A landscape with many peaks, sampled at points; each row gives a point and its height.
From any point a climber steps to the highest of the 2 points nearest to it. It stops when none of these is higher. Distance is the straight distance between rows; heights are no part of it.
Mub: [ 98  94 170 118 117 165 121 120 169 130 131 120 113 145 126 142  94 141
  90  98 147 106 150]  (h 5.67)
biz: [ 81 114 161 115 150  90 119  99 156 122 152 129  79 139  97 119 139 123
 151  80 115  75  93]  (h 3.95)
zonu: [105 140  65 154 184 111 131 107  90 190  95 122 150 126 160 176 170 111
  96 167 174 114  97]  (h 3.12)
Garug: [108 155 130 187 130 135 129 134  96 173 109 158 136 108 130 106 108 145
  94 146 166 117 127]  (h 2.59)
gupu: [ 74 131  53 186 124 121 137  65 120 169 123 112 175 117 130 135 223  96
 135 123  98 138  91]  (h 1.26)
dis: [136 186  92 133  85 136 165 140 115 131 129  95 149 148 180 111 110  99
 147 138  97 127 126]  (h 5.84)
Voku: [151  74 198 142 106 116 117 130 155  81 200 122 117  86  86 122  83 151
 109  99 158  96 134]  (h 3.33)
vip: [113 159 120  77 156 132 160  91 148 118 102 157  93 136 102  91 173 117
 188 147  88 186 111]  (h 2.68)
Seles: [102 107 166 140 144 116  93 129 149 121 134 166 142 111  85 118 147 154
 142 144 125 141 132]  (h 3.77)
tusov: [167 153 107 116 139 140 119 131 126 115  80 141 141 120 136  76 127 121
 150 188 128 187 146]  (h 4.83)
Tas: [102 120 180 120 111 140 109 136 167 120 143 162 156 115  80 144 132 168
 121 148 125 145 177]  (h 4.18)
gugu: [ 57 104 101 172 160 163 177  66 138 151 109 113 110 159 106 133 180 105
 131 117 110 105  52]  (h 3.86)
Vegu: [ 91 148 146 149 151 145 119 126 130 132  56 135 127 182 123 133 158 122
 145 138  91 125 119]  (h 2.40)
Tad: [175  90 129 105 138 102 105 126 146 109  82 126 112 132 154 122  64 150
  98 159 142 103 169]  (h 3.25)
ked: [124 136 111  87 158 102 117 163 119 154 135 155 143 135 137 137 172 127
 142 138 143 174 138]  (h 5.64)
damu: [129 133  48 156 145 170 135 137 105 162  86 130 168 105 134 121 123 150
 121 164 171 159 147]  (h 4.17)
sani: [125 146  77 114 116  61 111 139  85 171 119 136 160 132 159 163 139 140
 112 141 162 109 181]  (h 3.69)
losa: [136 152  53 143 125 135 140 147 101 176 122 109 113  87 160 130  64 133
 127 117 134 107 122]  (h 0.19)
Leti: [ 95 147 114 127 119 135 124 114 158 142 151 144 110  92  83 121 154 140
 193 108  80 141 103]  (h 2.26)
Tenu: [246 129 149 105  87 125 111 141  78  95 137 134 105  84 170 116  96 146
 119 136 144 133 149]  (h 5.13)
dadep: [180 153 156  90 115 112 104 112 134  91 116 153 156 129 134  87 137 114
 141 168  97 183 159]  (h 4.53)
Mir: [110 102 138 162 120 120 116 140 101 164 121 159 149 138 124 131 118 146
  85 127 180  96 138]  (h 2.91)
vis: [169 138 178 140 112 102 125 149  93  97 175 104  91 132 139 120  73 123
 126  88 127  69 118]  (h 5.79)
von: [151 150  86  98 110 116 107 172 106 150 117 134 138 129 155 157 109 147
 126 150 143 115 184]  (h 4.01)
Tam: [229 116 107 123  91 103 114 130  78 128 117 138 142 101 165  80  79 149
 103 164 151  93 171]  (h 4.74)
Duk: [ 91 177 203 157 100 150 136 122 115 130 164 143 121 139  81 117 135 128
 137 114 100  98 117]  (h 1.54)
Mefig: [159 133 171  92 110 123 121 102 146  74 135 131 140 159 131  90 152  98
 147 138  71 153 146]  (h 4.25)
fida: [ 91 139 113 154 171 113 106 130 121 125  71 144 148 159 104 134 196 117
 155 141  96 148 101]  (h 2.00)
zigi: [ 85 158  59 166  98  79 145  99 136 186 141 128 165  73 142 178 129 135
 114 110 144 109 121]  (h 0.48)
zez: [130 126 205 110 140  96  97 126 129  95 155 143 117 165 118 118 128 110
 116 133 135 100 150]  (h 3.45)
Leru: [142 118 101 134 102 146 166 164 117 140 181 125 168 111 134 126  99 144
 116 112 172 139 123]  (h 2.39)
noke: [ 91 151  30 153 126 134 148 109 121 191 160 104 130  96 159 149 102 108
 118 120 129 111 112]  (h 0.33)
zabal: [ 96 146  38 162 171 161 171 134 117 145 117  96 134 134 135 132 155 103
 158 153 141 142  67]  (h 0.39)
futi: [ 96 129 170 104  89 128 129 118 167 119 170 137 163 139 114 166 119 139
  96 115 137 120 160]  (h 4.77)
kive: [110 140  53 162 146 127 128 159 119 151  83 128 160 104 131 162 121 142
 162 168 157 143 131]  (h 3.89)
kuz: [162  64 206  82 122 146 107 156 165  52 147  94 107 150 121 159  89 124
  98  97 139 127 166]  (h 4.55)
vog: [175 102 106 118 105 145 159 133 124 119 144 136 162  99 138 106 107 161
  97 136 182 160 123]  (h 2.56)
lib: [178 123 141 139  84 129 112 165  79 135 163 113 124 139 153 121  64 134
 117 105 127  72 148]  (h 5.06)
feka: [181 133 120  85 115 176 154 121 111 146 122 108  88 118 178 102  97 120
  92 149 143 154 138]  (h 4.90)
leges: [ 75 145 117 144 116 174 168 106 135 166 146 100  88 151 115 123 115 105
 144  75  83 105  84]  (h 5.77)
fuv: [128 102 110 162 135 141 137 134 139 102 118 104 136 146 121  81 124 112
 159 107  97 112  79]  (h 0.89)
tis: [116 128  68 130 147  73  94 115  96 193 109 146 151 114 156 153 158 132
  94 157 172 117 144]  (h 3.46)
Bisa: [248 120 218 102  91 139 118 140  81  62 151 106  81 103 162 154 102 126
 121 125 130 122 147]  (h 5.75)
kozup: [ 83 102 119 111 183 114 123 111 178 128  66 123 131 151 130 173 152 118
 114 147 141 141 124]  (h 3.13)
gife: [ 87 144 117 145 150 138 141 102 153 163 122 142 109 108 125 130 113 141
 122 140 143 126 108]  (h 2.42)
nus: [110 130 131 132 136  58 116 132 144 103 152 134 126 111 121 123 106 134
 150 107 121  92 103]  (h 4.54)
ses: [ 87 103 116 124 165 101 120 112 145 148  95 144 160 153 138 184 187 133
  82 134 164 158 115]  (h 3.61)
pir: [152 119  90 135 147 165 122 167 117 117  64 125 167 137 134 103 106 124
 123 169 148 188 147]  (h 4.51)
guro: [102 105 150 120 145  74  57 129 155 125 126 155 144 124 108 131 157 132
 152 139  78 119 151]  (h 3.40)
lebo: [ 82 117  96 205 109 103 129  87 136 162 122 120 180 123 116 153 176 114
 125 111 107 114  81]  (h 1.07)
nupu: [ 75  93 147 111 126 113 120 118 153 158 147 149 156 147 121 172 171 127
  87 110 138 131 156]  (h 4.16)
Kuze: [174 145 178  86  95 134 133 168 109 116 168 123 106 121 134 178  90 161
 104 125 154 113 187]  (h 3.98)
Nagot: [113 144 107 121 128  76 134 142 138 129 152 132 157 134 150 135 162 121
 161 129 138 126 107]  (h 5.10)
mab: [ 80 132  97 144 168 155 179 103 112 141 113  93  73 171 118 121 148 101
 172 104  95  95  58]  (h 4.69)
milem: [141 141 133  76 133 174 131 140 123 151 128 127  87 150 145 108 132 112
 127 131 110 153 135]  (h 5.52)
kon: [116  96 201 120 117 156 110 145 170  96 146  90 107 157 117 130  93 117
  84  82 136  80 165]  (h 5.54)
vuri: [203  92 177  73 138 125  95 158 148  54 116 109 106 154 131 155  90 126
 115 123 103 153 170]  (h 3.97)
gufi: [ 78 114  61 163 148 114 133  68 144 151  94 130 161 137 101 154 252 103
 153 129  82 163  83]  (h 1.43)
Kogim: [ 68 128 116 194 120  94 154 106 126 151 167 126 151 107  96 132 144 121
 138  75 128  99  74]  (h 0.84)
vubo: [191 173  91  76 101 162 157 134 115 126 130 121 119 100 177 118 120 120
 115 152 149 175 163]  (h 4.87)
delon: [ 90 179 101 140 105 163 158 121 132 165 114 103 129 151 151 136 131 103
 139 110  85 108 104]  (h 6.90)
gake: [205 136 200 126  84 110 124 123 104  82 183 104  68  98 144 131  88 118
 114 109 130  92 114]  (h 6.58)
mag: [119 134 116  89 151 142 121 136 115 148 131 141 125 165 141  88 181 100
 135 141 107 184 144]  (h 6.21)
Vur: [ 74 158  91 148 176 114 127  81 130 183  94 138 110 101 138 153 146 124
 117 158 154 108  88]  (h 2.73)
givav: [ 65 107 147 123 168  99 121  99 150 114 107 125  87 174  86 121 171 110
 179  96  76 103 102]  (h 3.39)
boko: [141 146 177 141  94 153 151 121 136 106 158 129 118 108 116  92 105 138
 138 115 114 127 100]  (h 1.25)
Rad: [106 142  57 150 165 188 150  97 129 141 105 111 163 130 132 102 167  97
 158 164 124 170 111]  (h 0.54)
sopir: [152 149  96 155 130 122 139 150 109 136 105 119  97  86 147 117  51 157
 121 120 152  88 120]  (h 0.06)
venoz: [149 198  64 106 106 141 144 129 124 134 126 108 144 131 177 110 139 105
 160 153 129 150 149]  (h 5.31)
tem: [103 111 229 122 132 148 103 139 173  80 167 118  80 129  70 151 121 125
 132  93 136  99 159]  (h 4.47)
Nute: [ 86 177 190 136 129 152 135 114 121 128 103 143 104 171 118 116 138 127
 136 136 113 108 114]  (h 1.91)
dak: [123 185 120 122 123 128 165 118 140 106 121 127 114 112 108 105 148 137
 208 130  86 149 100]  (h 2.47)
detoz: [190 137 174  71  97 151 148 167 113 105 171 128 110 114 141 142 129 138
 120 116 146 175 144]  (h 3.48)
Mupog: [141 134 186  79 117 113 128 115 136  88 160 131 114 180 138 113 159 100
 119 123 104 128 135]  (h 3.88)
Fogu: [150 111 240 147 115 141 111 150 133  58 185 115  88 109  65 133 100 137
 119 101 145  86 132]  (h 3.79)
giga: [164 110 146 133 117 158 150 137 148  82 148 112 105 121 121  76 118 121
 152 101 112 148  77]  (h 1.09)
pizop: [192 116 130  68 150 105 107 156 128  87 103 132 112 135 152 129  84 138
 120 145 132 146 164]  (h 3.56)
gedal: [188  81 128 103 120 150 119 135 144  92 141 105  88 107 148 102  88 131
 136 106 108 155 111]  (h 0.94)
mene: [173 104 162 116 100 131 133 122 124 115 160 166 137  82 117  96  83 168
  90 153 170 133 145]  (h 2.74)
nomi: [127  84 129 127 170 159  98 169 130 130  91 129 134 147 123 124 111 138
 113 130 134 163 143]  (h 3.99)
Rufos: [103 102 148  83 156 127 126  96 160 102 124 143  93 162  86 104 178 112
 165 114  77 148 106]  (h 2.97)
Vez: [176 137 116  90 132 100 117 189 118  99  93 130 152 133 147 157 107 151
 129 151 151 156 177]  (h 3.63)
pim: [ 70 130 124 179  91  84 125 107 125 166 157 136 158  89 104 162 108 147
 108  83 128 101 135]  (h 0.64)
Tumir: [155  82 166 163 111 106 129 127 121 110 185 150 140  98 108 109  79 154
  84 109 173  89 140]  (h 3.01)
mur: [105 106 152 139 146 152 109 174 120 147  81 144 146 151 114 149 139 158
 100 138 154 138 159]  (h 3.47)
Mube: [120 110  78 175 148 148 115 121 117 139 109 134 161 130 132  72 145 103
 139 153 115 137 100]  (h 0.68)
Vugi: [ 76 102  77 170 182 137 136  93 133 140  60 129 150 150 104 153 207 101
 152 147  86 165  91]  (h 1.67)
Fepi: [175 107 127 108  83 115 117 177  99 138 154 131 140 132 123 161  80 167
 119 115 138 106 183]  (h 4.49)

For each start below, name the point where the climber stops.
vip: mag
sopir: tusov
zigi: Vegu
Tumir: Mub
Rad: Vegu
guro: mag
gife: von
Kuze: gake
